The views of a scene show one set of named points, each view turned or mirrored, shifted and resized as a whole, with a little noise and some points left out.
In the rows, 128 means zero.

Scene 1
View 1
nuz: [137 150 101 130 108  77 123 127 143 150 114 169 140 121 129 148 123 121
 134 124 144 134 131 131]
sidug: [127 144  92 122 103  67 128 139 170 154 110 168 161 130 147 180 106 126
  83 144 152 119 141 123]
Movo: [138 123 112 148 131  89 138 115 141 162 110 156 139 116 128 161 137 148
 114 118 129 145 121 114]
likib: [133  96 102  88 124  82 133 154 176 113 111 137 125 140 140 147 107 100
 109 141 176 106 188 114]
dopiv: [154 118 167 155 145  95 160 127 125 158 135 127 125 125 147 153 146 122
 126 111 122 157 164  98]
Vova: [150 153 137 135 115  79 140 152 150 162 138 145 156 132 162 159 116  90
  96 125 149 135 178 108]
Doko: [132 114 100 103 116  79 128 134 157 120 106 153 121 130 125 145 118 118
 138 136 160 118 156 129]
Mufop: [147 148 145 143 121  86 147 143 140 165 145 141 149 132 153 164 126 107
 103 124 132 146 167 106]
dap: [137 127 142 122 115  68 147 137 145 129 119 144 127 133 147 164 121 116
 130 139 142 128 167 124]
dufi: [134 117 163 114 106  37 151 124 137  90  87 152  99 131 151 166 119 122
 177 153 146 114 167 149]
peros: [127 103 123 140 128  68 146 103 142 135  85 158 120 116 130 175 137 167
 132 133 128 133 116 127]
pofu: [124  80  79 111 153 134 145 136 163 158 151 122 132 140 101 155 135 151
  77 128 133 143 149  87]
kozif: [136  95 132 113 140 104 153 138 144 130 142 121 113 140 123 149 133 126
 126 133 135 139 176 105]
pere: [138  94 133  77 132 106 146 153 142  96 156 112  89 153 110 121 124  91
 170 138 153 128 211 118]
Nevu: [145 167 122 100  98  87 126 155 133 131 161 148 129 144 128 126 113  73
 164 132 150 136 185 134]
roki: [146 102 154 114 124  63 143 124 135  97  93 142  93 125 140 136 130 110
 184 131 154 123 172 134]
View 2
pere: [137 132  76 113 131 126 119 133  50 112 131 177 150 140 146 131 147 128
 112 169 127  97 150 160]
dufi: [110 139 127  94 120 152 138 156 110  45 131 132 180 116 123  69 110  83
 148 160 125 100 141 118]
pofu: [172 166 168 111  97 153 130 119  65 143 144 161 107 128 114 165 107 191
 126 105 180 144 152 165]
Doko: [119 144 168  92 117 146 121 140  72  81 135 157 153 127 142 132 122 119
 148 125 151 115 132 144]
sidug: [131 180 219  88 108 139 127 120  91  84 162 114 123 141 133 128 107 118
 174  92 151 118 127 144]
nuz: [ 88 173 191 105 108 129 114 138  88  92 130 141 147 125 118 131 113 108
 152  92 160 119 130 132]
kozif: [149 156 123 116 111 140 129 126  75 119 136 159 137 134 111 120 110 148
 119 133 148 117 152 148]
dopiv: [131 180 135 134 104 127 126 116  93 130 126 158 145 142  70  83  79 133
 109 104 147 112 153 127]
roki: [110 128 120 102 123 149 125 150  82  70 116 172 185 123 121  86 109 100
 125 150 135 101 139 125]
peros: [120 157 182 101  94 171 139 155 113  78 124 141 158  97  93 105  84 136
 144 111 175 140 144 119]
Movo: [114 176 193 113  95 146 125 135  97 108 127 148 142 118  89 120  87 138
 138  84 175 135 140 128]
dap: [125 166 150 105 114 134 130 131  95  87 142 132 147 135 116  95 108 108
 143 126 136 106 141 134]
Mufop: [127 195 161 122 110 111 121 106  90 123 148 130 126 157  95  99  97 119
 136  95 138 104 144 137]
likib: [160 138 162  81 129 148 125 117  56  85 156 159 142 154 161 126 121 126
 149 137 133 101 129 159]
View 3
sidug: [104 114 113 134 174 153 126 120 100 123 117 150 158 141 127 140 123 136
 133 135 131 146 122  91]
dopiv: [135 173  99 151 123 108 151 129 111 115 142 125 124 145 133 119 134 135
 112 120 106 153 112 125]
Doko: [110 145 123 120 180 150 134 130 107 121 130 115 156 141 146 121 126 154
 126 111 134 131 104 122]
dufi: [113 145  98 152 169 148 138 131 104 100 152  95 191 135 140 105 157 145
 146  91 121 136  85 145]
kozif: [122 161 128 135 139 121 133 140 109 127 139 108 127 135 145 124 123 141
 116 114 132 135 114 142]
pere: [136 165 145 109 165 129 126 141 121 122 152  89 132 115 163 109 129 145
 120  96 136 127 115 185]
nuz: [125 142 104 125 188 142 149 117  93 126 126 132 149 148 138 126 130 149
 124 119 120 150 106  97]
Movo: [114 156 101 144 151 126 153 126  93 131 122 131 134 161 131 132 122 150
 113 127 120 147 102  85]
peros: [102 155  98 159 151 133 150 133  86 126 130 108 158 162 131 126 131 155
 127 113 128 136  83  94]
Mufop: [136 143 103 141 145 121 138 120 109 115 134 145 131 134 130 130 133 124
 121 130 110 161 130 119]
pofu: [105 154 146 128 133 118 129 144  98 152 117 120 102 148 141 148  94 147
 102 135 150 128 123 109]
dap: [121 142 107 143 158 137 135 127 106 112 139 121 158 135 136 120 140 136
 132 113 121 145 109 130]
Vova: [132 135 107 130 155 134 132 117 122 107 132 156 138 129 130 127 133 123
 124 133 109 159 138 121]
likib: [ 99 137 141 112 165 156 114 137 132 112 130 124 155 129 146 121 120 145
 125 118 138 123 122 140]
roki: [119 169 108 133 166 142 145 134 118 103 150  95 169 140 149  98 147 156
 128  91 117 131  87 149]
Nevu: [159 141 117 105 200 135 139 115 107 118 144 125 138 115 152 116 140 133
 128 108 117 155 125 153]
View 4
roki: [117  68 113 118 120 156 121 120 169 109 113 140 112 112 147 120 107 127
 146  83 121  61  73 141]
pere: [129  83 105 128 106 127 161 156 125  87 108 111 130 138 133 163 132 134
 158  93 114  51 119 163]
Nevu: [133 131  95 125 129 149 159 118 135  79 101 135 117 138 154 130 149 156
 183 131 131 104 106 129]
nuz: [130 138 102 131 151 134 123 103 174 140 132 164 122 119 160  96 128 136
 150 117 124 126 111 112]
sidug: [132 143 112 136 171 141 111 135 187 122 141 151 116 119 180 103 141 113
 129 116 105 157 146  89]
dap: [113 106 115 109 142 153 113 130 161 108 129 134 117 116 162 121 123 110
 144 110 122 110 107 117]
peros: [108 105 113 109 149 130  94 109 179 168 158 167 130 101 150  96  96  89
 122  94 116 104 108 114]
likib: [140  98 117 155 142 135 130 170 179  97 118 118 114 130 166 136 140 129
 124  84  96 103 141 128]
dopiv: [ 92 119 126  91 135 137  93 133 143 157 138  98 142 125 152 129 114 118
 150 129 160 113  92 151]
Mufop: [106 142 120 102 151 146 104 136 149 127 133 108 130 129 169 125 136 122
 154 141 147 144 114 124]
dufi: [110  64 111 101 131 174 115 113 170  84 119 157 100 100 156 112 106  99
 143  85 108  75  77 112]
kozif: [112 106 117 114 129 121 124 153 139 134 138 112 140 128 144 144 122 111
 140 106 125  91 127 148]
Doko: [137 107 106 143 140 132 132 129 175 120 126 153 119 121 155 115 127 128
 135  91 104  97 122 123]
Movo: [113 137 113 117 153 120  99 113 171 178 154 150 139 116 154 100 113 114
 134 117 133 128 116 123]
Vova: [116 141 122 117 156 154 107 145 162 110 121 104 120 133 180 125 146 135
 153 137 141 151 117 119]
View 5
kozif: [154 135 136 119 101 148 139 129 135 101  96 148 142 180 142 142 146 118
 144 140 125 109 120 147]
Nevu: [170 131 163 115 105 135 115 167 131 102 125 149 191 119 127 145  76 124
 202 126 123 113  86 128]
dufi: [126 131 165 106 148 118 105 123 145  88 154 108 104 163 136  96 112 118
 185 168  58 116  96 106]
dap: [149 140 144 104 114 137 125 125 137  81 142 119 135 140 124 123 132 109
 160 145 105 119  99 126]
sidug: [136 149 133  72 105 157 159  96 145  83 192 118 154  97 103 164 149  91
 148 132 125 115  96 137]
pofu: [144 150 117 105  90 183 185  96 137 115  99 168 155 168 142 192 173 109
 107 129 162 106 143 164]
nuz: [147 164 140 103 134 168 148 111 136 100 147 124 143  96 107 160  99 113
 155 148 127 127 103 119]
likib: [129 110 147  95 103 140 146 132 164 117 161 143 155 176 109 174 148 109
 175 136  98  94  88 171]
Mufop: [183 150 124 107  84 148 129 135 123  64 123 119 155 114 108 128 143  99
 137 128 143 126  95 137]
Doko: [129 137 149 104 133 155 147 117 152 118 150 137 140 148 119 166 114 118
 170 149 102 109 103 138]
Movo: [152 175 120 110 128 179 158  93 130  90 122 119 117 114 112 154 131 107
 116 155 139 132 121 124]
peros: [126 170 131 105 149 168 152  77 136  91 137 111  90 138 131 134 138 110
 122 170 106 128 129 110]
Vova: [180 139 127 101  79 143 128 144 134  68 144 117 166 110  91 139 142  96
 152 124 137 121  78 149]
roki: [140 130 157 131 148 132 110 140 147 109 119 118 105 180 121 119 101 129
 180 171  72 115  95 126]
pere: [150 105 166 131 105 127 118 166 145 127  87 171 165 212 155 146 111 136
 193 137 101  95 107 154]
View 6
sidug: [137 139  99 148 124 149 131 125 116 108 138 146 104 124 102 124 135 107
 133 124 111 169 183 175]
pofu: [147 108  87 136  92 136 100 136 125 103 132 109 133 127 105 111 117 125
 134 154 123 118 161 165]
likib: [160 140  99 151 119 151 130 102 125 116 155 145 107 132 127  93 119 129
 123 125  95 128 164 163]
Nevu: [138 140 124 161 120 125 137 112 118 158 146 151 117 101 135 105 118 139
 125 128 106 157 179 111]
dufi: [152 151 100 150 170 144 148 108 132 128 143 153 100 148 130 117 118 140
 148  93 114 152 139 119]
dopiv: [126 135 112 133 118 151 119 134 131 125 121 125 132 106 128 138 113 118
 138 114 129 130 128 122]
Doko: [152 127 100 155 140 139 129 105 127 121 144 145 109 129 125 106 118 130
 139 127 117 145 167 152]
Movo: [130 117 100 142 135 143 116 128 128 110 120 130 123 115 111 138 122 111
 147 128 141 153 156 155]
peros: [141 120  89 141 159 142 123 125 132 103 122 132 115 140 109 136 121 120
 159 117 142 153 144 151]
roki: [153 136 106 152 161 143 137  97 137 133 140 148 111 131 144 110 108 140
 144 105 122 133 134 121]
Vova: [127 152 119 143 104 156 131 128 119 127 137 143 116  98 122 127 127 108
 121 116 104 152 163 146]
dap: [141 146 105 145 135 146 135 122 125 124 137 142 112 127 121 122 121 126
 137 110 113 150 151 133]

Which points are out of place in each view (at most two, in the order of its rows)? Write - if all are in place.
view 1 | dap
view 2 | dufi
view 3 | Movo, peros
view 4 | -
view 5 | sidug
view 6 | Nevu
